A landscape with many valleys, sampled at points; each row gives a point and its height.
From any point a ball rolls to the lowest of the 2 points nearest to it. It stops when none of these is lower. Distance is the straight distance between rows; heights are no part of it.
q_9: [ -6  38 -17   4 -35  -9   2   2 -23  10   7   1  18  48  13  31  36 -21
  51 -51  28  23  -5   8 -24]  h=2.62
q_241: [ -5  20   6 -19 -35  -1 -16  11 -20 -10  21  -3   9  39 -10 -50  -9  12
   7 -37  -6  16  -2 -17 -27]  h=2.22
q_379: [ 26   8   5  20 -22   4  42  -3  53  17 -18   1  -3   2  33  14 -26  -8
 -55  17  -6 -19  -9   7  -1]  h=4.30
q_775: [ 15 -19 -10  16   9 -20  -2 -28  -6  -9 -31  26 -21 -28  17 -43 -36  20
 -18  32  18 -17 -12 -21  -8]  h=6.82
q_784: [  1 -10  -2 -45   3 -19 -34  10 -17 -26  27 -18  34  13 -30 -35 -31  -7
  23 -54 -30   6  13  -2 -41]  h=4.50
q_346: [  3 -22  36  22  39  19  -4 -15 -32   6 -27  10 -55 -40 -23  37 -27   6
 -58  51   8 -24  31  13   0]  h=3.55
q_5: [-10  -8  -9  -2  12   1   0  15  19  15  -2 -14  17 -15   4  23  14  -4
   3  31 -16  16  33   2  26]  h=1.08
q_963: [-18 -33  -1   5   6   5 -14   4   2   8  11 -21 -70 -31 -10 -14 -11  22
 -48  45  -2  -6   1   2  24]  h=1.04
q_421: [ -4 -29 -38  -9  39 -24 -20  -5  -1  -9   9 -19  20 -12 -18  -1  -9  -9
  36 -44  -5  -4  -5   8  -1]  h=6.26
q_153: [-25  -6 -12  -8 -21 -33   2   0   9  -5  20 -38  28  23   0 -34  -7  15
   7 -37 -14   5 -16 -23  -4]  h=3.22
q_339: [ -8  15  34  -9 -23 -32  34  11  16  -2  -6 -19  37  39  31  -8  -7 -12
   3 -27 -28  14   7 -44  -2]  h=2.83
q_536: [ 29  -8   4  20  10  20   7  -3  15   7 -26  22 -14 -31   5  41 -16   3
 -56  55   0 -30  10  24  -8]  h=4.68
q_111: [-17 -19 -20   0  -5  19 -15   1   2  20  22 -18 -55 -20 -11 -10  12  30
 -26  32  -3  13   1  18  26]  h=1.71
q_494: [ 22  19 -14   9   5  -2   4  14 -15 -32 -29  26  29   9  -2   3  10 -21
  39 -10  16  -7 -19  -4 -32]  h=6.60
q_614: [ -9 -16 -23  -2  25  11 -17   1   1  21  19  -6 -22 -12   1 -13  11   5
  21 -17 -12  20   2   9  42]  h=5.20
q_329: [ 23  -6 -23  24  26   4   1 -13  -7  -5 -30  24  -5 -29   0  16   7  -4
  10  41  22 -13  -2   8   5]  h=6.70
q_639: [ 17 -17 -15  16   7   4  11  11   8  -9  -5   3 -13  -8   9 -28  -8  18
  -7  -2 -15 -12 -36  -6  15]  h=5.72
q_585: [  5  27  -6  12 -19  18   6   0  -9   9  19  20  -4  27  16   6  41  -4
  33 -33   9   5 -43  21  25]  h=3.15
q_804: [ 13   4 -25  16  22  -6  -3   1  -3 -16 -31  25  25 -11   3  15  12 -19
  35  15  22  -2   5  -3  -5]  h=6.66
q_862: [-18   6   2   6 -14  23  24  -8  25  21   6   5 -21 -10   8  -1  21  17
 -15  34  14  25  15  10  26]  h=3.10
q_370: [-15  21  11 -19 -30 -17  -5 -11   7  -2  -5   0   9  27   3 -53 -10   8
  -2   3  14  23  14 -42 -22]  h=3.17
q_347: [-20  16 -21 -11 -10   0 -15   2   5  26  20  10  27  24  18  27  27 -18
  50 -44  11  36  17  25  14]  h=3.50
q_272: [-20   7  55 -45 -24 -39 -21  -2   6 -20  12 -28  22  13   6 -56 -25  -8
   1   1  -9   5   6 -60 -22]  h=3.24
q_165: [ 19 -10  -8  40   3 -13  43  12  20 -18 -25  -2  29 -12  10  27 -14   0
 -19   8   1 -42 -25   9 -13]  h=5.97
q_449: [ 37 -12  18  19  26  30  -4  -2 -13  -5 -27  33 -35 -39  -4  60  -8  -7
 -51  51  -1 -38  -2  32 -16]  h=4.77
q_88: [  2  17 -17   6 -22  32  -4  -3  -7  28  28  10 -23   7  11  23  51   9
  16  -3   6   6 -29  42  31]  h=2.69
q_738: [-12 -10   3  -7  14 -20   1  -3  22  11 -12 -11  22 -14  17 -11  -1  -2
   5  26 -13  12  24 -25  26]  h=1.62
q_953: [ 11  14  -9  24 -32  16  34  10  28  15  -9  -8  -7  15  20  36  25   7
 -30  26   4   4  -4  16   0]  h=3.82
q_330: [ -4  28  -2 -21 -24  11 -28   1 -20  15  22  16  12  42  -2 -27   5   5
  30 -54   1  25   5   6 -10]  h=2.39
q_18: [  1  -4 -19   4 -15  34  -6   0  -1  22  22  -1 -39  -5   6  -1  34  25
  -8  12  -5  11 -20  30  33]  h=2.26
q_401: [ 20  -9   1  36  21   9  21  27  12 -22 -14   1  12 -19  -6  55   7 -12
 -24  25   2 -43 -16  21  -2]  h=6.06
q_920: [ -7  -1 -13  -2  18  35 -11   1  -4  11   9  -6 -27 -26 -30  37  35  -2
  -1  33  14  14  17  32  11]  h=3.94
q_62: [-28   3  -1 -44 -15 -34 -24 -23   8   6  32  -9  42  40  10   9  -8 -14
  36 -67 -16  39  25   8  -5]  h=3.11
q_945: [ 38   1   1  15 -18  22  28 -10  40   7 -22  16 -11 -13  18  47 -22 -14
 -67  36  -2 -33  -4  29 -18]  h=4.53
q_336: [ 20 -19  -2  10  38  34  -1   0 -22   0   0  -2 -66 -29 -18  20  21  -5
  -8  23  -3 -17 -19  26  30]  h=4.97
q_115: [  1 -20 -18   6  42  23 -14  -1 -13  16  11 -12 -49 -24 -15  12  18  -8
  17  -2   2   4  -1  23  36]  h=5.08
q_110: [-14  23 -14 -21 -22 -16 -20  -8  -5  20  23   5  33  47  11  29  16 -21
  53 -70  21  33  19  23 -23]  h=3.14
q_718: [-12   8  20 -47 -37 -34 -15   9 -18 -14  27 -41  41  37  -7 -33 -19  -1
  11 -39 -39  14  13 -25 -36]  h=3.18
q_627: [  3   4   8  -8  -7  47   3  -7   1  -7   1   7 -40 -12 -30  48  38  11
 -39  50  12  -1  -4  30 -14]  h=4.49
q_867: [-13  -2 -14 -36  20 -15 -34 -22   1   1   4   4  16   2 -14 -31 -13 -10
  38 -25   7  32  35 -15 -11]  h=3.62
q_524: [-21   2   2 -31 -18 -32 -12  -1  -4  -9  25 -24  43  38   2 -18  -8  -3
  28 -57 -25  20   6 -17 -13]  h=2.56
q_547: [ -5   8 -19  -4 -14  -7  -6 -11   4  -5  -4   2   2  15   0 -44   0  15
   9  -6  14  13  -9 -21 -12]  h=3.05
q_192: [ -1 -17  11   6  26 -27   0  -9  16  11 -20   1   4 -29  19 -24 -29   4
 -11  35  -5  -9  14 -32  23]  h=2.03
q_662: [  8 -31 -19  26  26 -25 -10 -31 -29   4 -25   7 -33 -40   6 -25 -28  18
  -6  36  25 -19   5  -9   7]  h=6.77
q_612: [-12  30  -7  -9 -26  11 -21 -17 -15  51  36  20   9  29  16  23  29  -3
  47 -65  33   2 -21  46  20]  h=3.42
q_403: [ 22   5  -1  13  15  -6  11   3 -25 -44 -31  26  33  -7 -19 -13 -13  -4
  24 -15  16 -32 -24  -9 -41]  h=6.53
q_107: [-24   2 -27 -11  -2  -9 -10 -22  12  17   0  -6  -4 -11  -3 -35   1  14
  12  19  20  28  16 -11  11]  h=3.45
q_921: [-17  10 -21  -4   8  26  -9  15   6  20  16   3  -4 -17 -10  50  44 -21
  29  17  21  27  21  43  19]  h=4.01
q_797: [ 21   8   6  16 -18 -16  41  -4  45   7 -26   4  13  -3  32 -16 -50  -3
 -41   0  -6 -27 -22 -16 -15]  h=4.04
q_2: [ 21 -23   0  37  21 -11  21   3   9  -5 -19   3   9 -33   8  16 -30  10
 -37  25 -10 -44 -13   4   7]  h=5.88
q_858: [ 22   7  -3   7   0  28   7   2  -4 -20  -1   3 -26 -15 -22  61  45 -10
 -25  48  13 -29 -33  37 -16]  h=4.29
q_559: [  8   4   1  -7  11   0  -2  11 -22 -42  -5   9  29  12 -31 -27 -14  -8
  28 -36  -3 -10  -6 -14 -34]  h=6.44
q_37: [-13 -16  24 -60  -1 -37 -39   1 -18 -32  28 -32  30  -2 -20 -49 -40  -9
  17 -28 -38  -1  14 -27 -31]  h=4.18
q_250: [ 13  17  -8  21   6  16  16   4   6 -12   8  11  -7   7   2  17  43 -14
  23 -11  12 -10 -43  17  20]  h=3.51
q_129: [  0 -12   0   8  38  29 -10  -1 -21   3 -13   3 -34 -37 -32  42  13  -4
 -11  47  13  -6  29  21   9]  h=3.79
q_558: [-29  15  31 -42 -16 -23 -19 -13   4  -6  15 -10  21  26  -3 -51 -13  -5
  15 -10  -2  28  28 -45 -11]  h=2.51
q_828: [-24  12   3   0 -13  18  -7  -6  -5  20  28  19  -1  27  12 -11  19   6
  32 -48   9  16 -13   9  40]  h=3.58
q_430: [ -4  -8 -22  10  -4 -28   7 -15   8 -13 -14 -12  18  -3  -3 -33 -14  19
  -7  12  14 -14 -10 -22 -11]  h=3.44
q_966: [-10  21  -5  15 -34  25  26   5  11  23   6  -3  -5  13  13  35  43   7
  -4  23  14  25  11  22  18]  h=3.49
q_46: [ 15  11   4  20  11  12  28  13   3 -29  -5  17   9  16   1  -2  19 -14
  26 -34   5 -13 -42  -3   5]  h=3.80
q_38: [-27 -19  39 -57  -2 -53 -36  -9   2 -24  21 -33  17  -7   3 -53 -31 -12
  18  -9 -23   1  -3 -53  -4]  h=3.76
q_171: [-19  -1   4  -6   3   0  -4   2   7  -1  16   4  13  22   7 -26   6   1
  22 -35 -11  19  -2 -18  28]  h=3.96
q_443: [ -4  20   6   6 -26 -14  25  16   6   9  -4  -4  29  40  28   1  13  -3
  14 -24 -15  22   4 -22   6]  h=2.30
q_119: [ -1  -3  35  -4  20  41  -5   1  -3   2 -25  20 -45 -29 -32  45 -10  12
 -63  50   1  -7  21  10 -15]  h=3.36
q_909: [ 29 -19 -13  36  27 -10  -1 -30 -25   5 -33  29 -14 -44  14  10 -20  12
 -18  49  18 -26   4   7  -1]  h=6.74
q_521: [ -1  -7 -22 -15  20 -12 -14   3  -6 -24  10  -1  31  12 -20 -12  -4 -12
  40 -58  -4   2  -8   3 -17]  h=6.35
q_374: [ 21   6  17  20   1   8  38   9  10 -36 -18  26   6  15   3 -22 -12   0
   1 -30   5 -19 -42 -15 -17]  h=4.03
q_310: [-11  12 -18   0   7  18  -7   7   8  15   6  16   8   2   7  19  35 -18
  46 -10  14  29  11  21  26]  h=3.77
q_634: [-35 -24  -9 -15  10  -7 -21   1  13  28  30 -28 -14 -16   6 -21   2   8
  10  -1 -17  25  15  -2  46]  h=5.33
q_979: [ 24 -18  11  28   8   0  16  -5  28  10 -13   6  -7 -40  11  24 -60   0
 -74  22 -14 -56 -12  17   0]  h=5.98
q_326: [-21 -17   4 -27   3 -26 -19  11  14  17  15 -25   4  -7  22 -43 -10   9
   9  -2 -33  14  -3 -29  35]  h=5.48
q_204: [ 27  -9  19   6  34  40  -3   5 -25 -11 -15  20 -59 -34 -23  53  24 -15
 -22  47  -1 -29 -15  32   0]  h=4.86
q_47: [ -9  35  -1 -20 -42  13 -27 -10 -32  46  25  25  15  46  14   2  11   4
  44 -70  24  18   1  25  -4]  h=2.98
q_912: [ 11   7  23  10 -11 -14  36  14  24 -17 -22   7  20  16  17 -32 -37   2
 -19 -24 -12 -17 -23 -28 -20]  h=3.73
q_316: [ 23   4 -18  18 -16  22  14  11  10  -5  -8  -5  -8   0   2  45  35   3
 -23  39   3 -14 -18  28  -9]  h=4.08
q_306: [ -2  25  26 -25 -52 -12  -4  21 -43  -2  29 -24  30  58   1 -14 -10  -4
  11 -53 -37  17  26 -20 -36]  h=2.63
q_885: [ 19 -21  -7  22  18  14  15   7  13  -4 -10   0 -22 -22   2   9  -1  12
 -30  27 -11 -23 -16  11  17]  h=5.81
q_507: [ -3  10  36 -10 -11 -15  20  17   7 -23  -6  -5  32  30   5 -36 -23  -3
  -2 -28 -21   0  -1 -43 -17]  h=3.33
q_965: [  5 -29 -31  15  37 -22  -6  -2 -10 -16 -14  -8  25 -23  -9   0  -8  -1
  22  -6  -2 -18  -4  -2   4]  h=6.20
q_655: [  8 -24 -17  32  36 -10   5  10  -8 -21 -11  -6  22 -29 -13  36   4  -8
   5  14   2 -33  -3  12  10]  h=6.14
q_148: [ -4 -22   9  14  21 -14  -1 -15  12  18 -14  -3 -31 -40   8 -16 -27  13
 -36  54   7 -12  17 -15  20]  h=2.37
q_969: [-16  -8  29   6  19  29  10  -5  17   7  -6   1 -28 -29 -21  28  -5   8
 -52  54  10   0  34   3  13]  h=3.09
q_988: [ 24  41  13   8 -39   6  29  19 -28 -26 -10   8  12  51  -2  -4   7  -7
  15 -35   6   5 -14 -14 -56]  h=1.07
q_419: [-19 -11  13   4   4   5  12  -4  30  20   2  -7 -25 -28   1 -10  -4  13
 -32  52   6  10  24  -8  26]  h=2.72
q_382: [-15 -27  18  10  43  14  -8 -15 -39  12 -18 -13 -50 -43 -32  28 -15   4
 -27  52  16  -5  49   7  15]  h=3.66
q_821: [-17  15  16 -42  -6  -8 -30 -13  -6 -15  23   2  26  32 -22 -30 -12 -19
  25 -37   0  35  45 -17 -26]  h=3.21
q_29: [  4 -17   1  -4   5 -24   2  20  14   3  -7 -12   5 -11  19 -41 -22  16
  -8   1 -31  -8 -20 -29  15]  h=5.61
q_705: [ -9   8 -15   1 -15  -8   9  17  15  16  -2 -10  28  17  23  12  26  -3
  16   2 -15  26  18  -3  18]  h=1.75
q_592: [-12 -30  24   7   6   6 -12  -3   7   3  -1 -14 -63 -32 -18   6 -27  26
 -78  54  -1 -20   6  -2   1]  h=0.06
q_548: [ 12  35  16  -8 -44  -3  13  19 -31  -7   4  -7  18  55  -1 -21  -2   1
   6 -37 -16  17   9 -24 -40]  h=1.92
q_666: [ 10  41  -8   2 -29   3   7   0 -23 -16   4   8  12  44  -7   1  27 -16
  36 -43  24  11 -24   1 -35]  h=1.97

Call two points neighbours if one is among the 2 nearest of the other. Go from one point of each pair to the other, from neighbour to neighbour, staying as low as possible. Name the highest point that can't be avoided.
q_547 and q_5 -> q_107
q_558 and q_547 -> q_370
q_988 and q_524 -> q_110

Where does a ball stop that starts at each point below?
q_921 -> q_988
q_329 -> q_5
q_634 -> q_5
q_401 -> q_5
q_129 -> q_5
